Points, in no order, along strands that fork and pass close to each other.
(in the rows, 128 means zero)
Points whose rows are less than 131 apart are linked; no others are. Some points are linked to none.
Z506: [163 165  85 146 160 114  88 125 147  98 107 127 174 123 143  75 113 111
 187 149 140 123  60 123 155 118]
Z696: [126 143 166 180 109  67 102 130 136 155 120  98 159 148 133 163  80 144
 159 141 191  96 149 111  87  90]
Z13: [157  87 148  90 129 107 130 124 134 129 108  85  74 111 159 149 154 128
 135 160 167 149 145 113 162 169]
Z149: [146 127 145 149 113 122 210  90 176 122  94  64 102 150 129 166 122 168
  75 132 119 121  99 120 138 138]
Z288: [ 84 126 149 143 105 106 119 221 103 140 142 152 155  88  92 148 116  78
 148 138 106 130 156 112  82  81]
Z382: [115 151 157 207  97 103 102 116 146 162 113  67 104 126 167 142 113 151
 176 137 171 114 158 102  89 131]
Z352: [137 133 111 144 124 157 117  59 138 131 148 183 119 151 131 127 118 168
  64  72  85 148 149 135 125 140]
Z427: [104 121 121 141 117  80  97 162  98 130 126 126 113  70 108 155 161 123
 136 172 124 122  81 101 133  87]
Z985: [111 123 119 174 118 120  59 106  98 167 143 165 117  97 142  74 126 168
 162 114 165  98 148 166 111  91]
Z784: [127 143 169 170  94 138 132 124 141 128 120  37 106 156 152 172 103 140
 166 137 153 167 104  93 101 155]
Z614: [142 161 115 148 169  87 102 154 125 109  80 132 204 122 143  58 131  87
 175 147 130 105 108 116 139  82]
Z439: [ 94 160 154 120 175 135 102 170 102 157 143 196 157 125 118  90 104 163
 112 115 117  64 161 128 101  69]
Z97: [138 127 114 145 123 141 119  80 111 148 139 161  87 144 141 123 149 172
  54 121  93 112 166 139 170 119]
Z723: [171 130 147 108 135 165 107 138  65 129 116 150  98 122 169 142 125 112
 153 122 232  96 132 130 114 164]
Z654: [133  90 202 132 149 116 102 170 126 124 116 127 141 120  91 113  89 139
 131 141  92 118 142 159 135  94]
Z716: [122 165 160 128 153  66 118 156 162 120  78  96 190 112 112  92  89  95
 177 130 160 103 127 102 106  61]
Z925: [114 139 123 103  83 117  95  97 127 147 153 103  82  74 137 132 164 127
 193 149 165 161  94 137 174 163]
Z22: [106 146 140 127 198 100 124 123 118 125 135 184 146 153 127 123 119 160
 109 117 112  73 142 104  89 104]
Z350: [135 110 130  90 184 102 173 180 139  70 107 125 149 103  87 124 121 119
 103 137  79 159 119 109 170 125]
Z854: [151  94 154 143 133 151 133 126 147 134 113 130 102 126 132 146 104 132
 136 109 129 128 149 120  98 162]
Z686: [108 126 117 119  87 151 108 163  49 121 188 134 149 146 109 155 136  87
 121 145 146 125 113 148 110 102]
Z801: [ 86 154 116 161 145  91 133 141 131 128 161 136 141  92 103 148 151 152
 111 144  92 105  90  90 108 119]
Z880: [124 109 127  88  83 187  70  91  96 133 177 127  87  96 101 103 105  95
 153  98 135 150  96 176 126 159]
Z369: [138 132 131 174 110 151  52 130 126 157 147 128 132 132 128  79  77 154
 149 101 141  94  87 159 115 105]
Z584: [119 159 173 166 102 129 109 113  86 167 158 151 129 143 114 168 130 148
  98 121 103  50 155 163 113  63]
Z385: [118  98 107  75  95  98 120 130 108  98 165 180 144 119 106 148 129  98
  79 134  92 199 179 120 161 110]
Z44: [106  93 102 121  91 113 113  79  83 130 169 176 122 115 127 145 156 149
  81 141 104 158 174 140 160 100]
Z668: [127 112 140 113 202  92 167 135 156 117  85 161 161 171 153 112 152 130
 115 142  99 133 177 115 155 138]
Z467: [ 83 127 121 128  74 161 100 149  61 135 204 102 135 160 129 129 149  94
 122 136 126 102 120 183 169 130]
Z105: [108 131 108 134 124 141 145 143 198 128 141  98 141 121 101 107 136 157
 118 141  48 159 138 144 178 123]
Z679: [151 129 138 164 114 164  77 101 103 132 134 119 105 149 118  99 104 162
 102 115 102  81  63 176 141 113]
Z623: [143 117 167 130 128 126 160 109 117 104 147 172 160 149  79 165  72 135
  77 120  96 123 146 140 104  85]
Z483: [100  82  96  48 113 205 150 137 150 158 124  84 117  66 113 125 131 132
 114  80 124 190 110 141 102 214]
Z680: [135 109 123 128 126 121 163 120 133 132 167 141 145 186 147 166 156 122
 111 144 131 124 194 115 168 162]
Z173: [147 121 115 162 104 117 114 151 144 129 159 125 161 142 131 163 160 104
 140 141 111 133 170 126 161 125]
Z498: [ 75 137  95 154 106 143 120 119 112 148 183  74 113 141 123 142 176 120
 118 132  95 114 128 145 194 142]
Z756: [155  96 101  75  98 176  72  89 117 138 112 124  93 111 129  86 119 126
 112  96 121 167  91 173 162 151]
Z646: [112 111 118  63 130 182 155 151 125 117 120  71  88 104 117 139 137  84
 145 112 148 146  91 133 109 215]
Z50: [130 117 128  99  63 150  86  63 109 158 165 129  91  81 116 130 121  92
 185 125 150 182 143 149 128 151]
Z809: [136 134  92 129 147 147 175 118 154 127 148 132 118 184 162 147 160 138
 119 131 141 132 139 103 137 199]
Z864: [121 137  80 115 136 163 177 118 212 125 138 134 154 149 126  94 140 130
 142 134  87 180 143 135 155 170]
Z364: [176 114 136 139 139 103 124  82 132  82 119 189 155 140 120 118  73 130
 121 111 126 133 134 118  93 103]
Z822: [141 175  88 132 148 146 115 149  76 113 152 175 173 187 147 106 152  97
 128 135 147  72 102 133 139  98]
Z372: [148 139 151 158 103 133 133 104  81 107 109  89  83 157 137 137 112 143
 112 114 129  72  54 143 115 125]
Z934: [ 92 127 137 175  97 110 117 140 119 152 143  80 126 132 134 150 146 135
 153 164 111 140 154 141 172 144]
Z693: [111 126 123 122 139  99 158 133 143  92 172 155 121  86  86 142 125 166
 119 139 108 161 131  85 121 130]
Z218: [156 115 124 160 120 109 184  92 122  95 105  79  99 148 120 150 118 158
 108 139 154 109  60 102 124 155]
Z536: [132 114 131  93 112 163 119 129  46 111 183 158 107 136 134 153 134  92
 143 154 193 132 134 140 109 137]
Z226: [123 163 121 181 164  91 146  96 189 137 127 141 153 156 142 135 127 170
 166 116 132 103 118  85  69 137]
Z939: [103 142 103 135 126 106  88 164  52 156 167 210 136  88 127 115 161 154
 110 149 151 114 133 121  97  58]
Z191: [131 122 109 102 197  95 155 189 143  95  94 153 173 123 120 116 149 113
 142 164 121 138 153  91 164 116]
Z787: [155 175 112 164 145 127 141 105 133 112 119 157 185 192 148 131 140 102
 127 123 105  90 111 124 150 110]
Z440: [153 121 102  66 113 114 119 132 140  88 143 141 167 110  83  99 114  98
  98 137  95 197 151 151 180 125]
Z275: [141 157 121 190  91  77  93 171 121 137 115  84 178 139 170 157 150  89
 132 166 156 117 112  93 132  88]
Z949: [127 109 170 104 152 144 141 148  93  86 137 155 110 140  92 119  87 146
  87 109 104  98 127 153 125 116]
Z196: [105 144 147 167  85 172 105  95  92 142 179 139  94 133 100 130 108 152
 101 116  97 102 129 200 136  93]
Z135: [125 134 122 170 116 178 164 140 178 151  80  70 123 156 157 173 160 155
 123  80 107 148  90 132  84 172]
Z259: [148 112 137  96 199 141  97 120  83 120  97 169  75 148 162  84 138 173
  71 118 109  93 126 139 144 136]
Z260: [143 151 170 159 149 136 133 125 109 131 102 110 121 185 147 144 112 136
 116  98 152  49  99 130  94 117]
Z674: [113 138 101  91 169 173 173 161 128  83 126  97 113 129 102 107 117  94
 133 120 122 144  80 130 133 179]
Z10: [181  80 138 107 153 130 120  91 103 114  78 160  83 130 161 117 127 165
  74 113 126 129 102 121 113 134]
Z212: [ 79 100 148  89 116 156 166 142  96 127 142  64  81 123 112 136 127 101
 131 133 143 130 141 155 146 164]
Z2: [130 150 124 133 141 102 189  88 208 120 127  92 133 155 136 151 162 198
  79 125  90 117 113 103 116 116]
Z813: [123 129 130 115 121 153 100 150  92 178 107 104  86 101 164 131 136  93
 184 126 211 105 145 148 115 156]
Z581: [171 140 153 115 191 125 117 129 112 106  72 154 147 168 156  67 135 146
 102 123  91  76 132 140 157  91]
Z634: [115 144 114 141 161 187 168 120 178 127 126 150 123 130 103 124 122 148
 118  65  83 152 104 143  93 163]
Z955: [145 120 116 138 131 155 117  61 156 154 111 150  82 113 108 126  86 169
  59  60  71 121 101 136 127 122]
Z755: [116 108 145 100 126  95 111 131 110 133 127 106  79  59 133 129 145 135
 150 175 167 135 110 111 152 133]
Z101: [125 128 110  88 115 167 173 142 169 106 108  71 131 132  75 106 113 116
  89 138  93 140 132 155 195 145]
Z838: [139 153 142  92 141 137 126 172 151 108 113  95 135 113 126 114  97  76
 193 148 174 151 124 114 130 168]
Z164: [147 135 145 141  95 103  96 103  47 124 165 175 148 163 120 144 154 159
  82 134 119  84 119 138  97  49]
Z148: [141 129 150 145 142 121 128 152 147 124 120 130 135 127 122 127  96 122
 168 160 170 149 148 103  98 149]
Z235: [173 160 161 128 156  91 166  83 151 114  74 150 186 179 141 110 134 114
 118 109  84  75 117 151 157  87]
Z389: [ 52 132 103 111  82 115  87 159  72 175 150 111 137  70 158 141 200  52
 156 178 149 126 155 135 150  97]
Z533: [163 136 119 161 126 156 179 133 181 117  70 107 153 155 161 138 142 107
 159  97 120 163 101 129  95 161]
Z179: [177 137  95 128  65 143 126  94 170  97 117  69 141 145 124 130 101 121
 125 123 141 174  69 119 176 172]
Z573: [116 135 110  68 156 157  91 159 170 145 147 118 134 109 134  90 135  92
 183 120 143 160 123 115 136 190]
Z643: [118 118  80  90 117 176 134 123 136 115 129 122 107 126 107  97 112 121
  90 102 110 144 104 139 166 165]
Z81: [178 102 142  93  88 110 141 117 186 133  93  86  78 112 135 154 129 135
 155 162 174 184  99 124 149 180]
Z924: [144 156 134 170  87 143 129 127 145  92 129  53 146 164 132 140  99  87
 160 149 134 151  86 117 144 156]
Z571: [ 75 164 122 163 140 140 102 152  82 177 141 126 108  97 155 134 143 116
 179 134 235 104 165 143 136  92]
Z582: [141 128 122 113 154 109 182  96 201 107 118 156 140 121 115 125 131 189
 105 123  96 153 127  80 120 114]
Z200: [186 119 146 116 160 150 127 109 130 103 102 216 151 139 146  83  82 102
 154 105 146 149 146 131  71 139]
Z277: [152 119 109 106 141 115 164 118 145  66 101 171 172 114  86 105  89 105
 123 137  95 165 132 134 140 103]
Z651: [140 156 131 180 128 120 174 108 206 112  98 111 168 173 163 158 122 138
 178 140 143 148 135  82  57 145]
Z286: [ 96  92 116  37 125 164 162 105 129 173 130 127  84  54 145 156 180 126
 137 101 144 195 125 125  94 204]
Z890: [125 140 151 155 132  61  96 143 151 144  88 136 192 147 123 121  94 105
 139 117 137  94 152 127  86  53]
Z236: [ 60 118 132 135  73  97 131 156  91 139 173 121 120  74 120 178 172  66
 141 160 153 151 164 116 112 103]
Z687: [124  95 145 129 139 132  85 164 126 136 144 100 128  98  98  75 113 121
 153 135 104 132 136 155 170 124]
Z819: [113 140 104 168 125 157 190 115 150 153 136 111  91 164 172 186 172 152
 126  98 134 137 107 103  90 189]
Z316: [124  80 144 103 133 140 146 132 168 165 112 142  84  76 121 134 122 164
 140 101 105 182 175 131  70 172]
Z975: [ 56 121 153 167 119  91 159 191  95 149 122 113 120  91 112 177 142  94
 127 150 122 123 173  99  95  78]
Z907: [161 105 170 156 127 129 106 139 105 155  85 156 128 160 153 116 102 133
 132 109 168  81 165 133  93 120]
Z522: [ 90 149  99 157 124 115  93 110  72 153 157 173 116 106 140 140 135 145
 136 130 191  91 170 129 110  79]
Z671: [ 92 166 140 141 204  78 179 111 173 119 124 136 131 145 137 140 145 173
 145 108 130  70 157  84  75 116]
Z39: [133  98 102  82 148 119  94 142 156 151 120 130 130  90 120  82 142 139
 155 139 109 164 161 114 184 161]
Z973: [179 119  97  62  63 118 144  91 169 126 136  86 117 102 104 136 112 122
 123 150 157 195  92 130 162 155]
Z431: [184  68 116  95 116 102  99  89 115 124 105 119  79 132 168 130 137 147
  86 154 143 143 145 131 177 143]
Z157: [112 141  81 127 150 120  88 178 104 121 145 174 179 134 146 113 170 102
 107 135 113  98 149 119 144  87]
Z977: [ 82 150 137 139 135 106 121 193 109 143 156 160 159 107  91 125 121 121
 107 104 100  90 127 125  78  42]
Z397: [148 116 141 112 171 121 219 130 179 107  69 138 133 166 131 105 125 112
 105 131  70 152 167 138 139 151]

A fork is a point with three links. Follow the links from the first point to the second and name the forks in between, in order.
Z687 / Z498 => Z854 > Z372 > Z679 > Z522
Z498 / Z864 => Z522 > Z679 > Z372 > Z755 > Z643
Z179 / Z949 => Z13 > Z755 > Z372 > Z854
Z787 / Z372 => Z13 > Z755
Z97 / Z149 => Z277 > Z364 > Z854 > Z372
Z39 / Z164 => Z854 > Z372 > Z679
Z723 / Z582 => Z522 > Z679 > Z372

A fork is a point with three links, a tip a point with one. Leave the first point through the second and follow the links. Name the first fork or tip that comes.
Z22 / Z671 => Z522
Z81 / Z973 => Z506
Z173 / Z680 => Z389
Z364 / Z623 => Z854
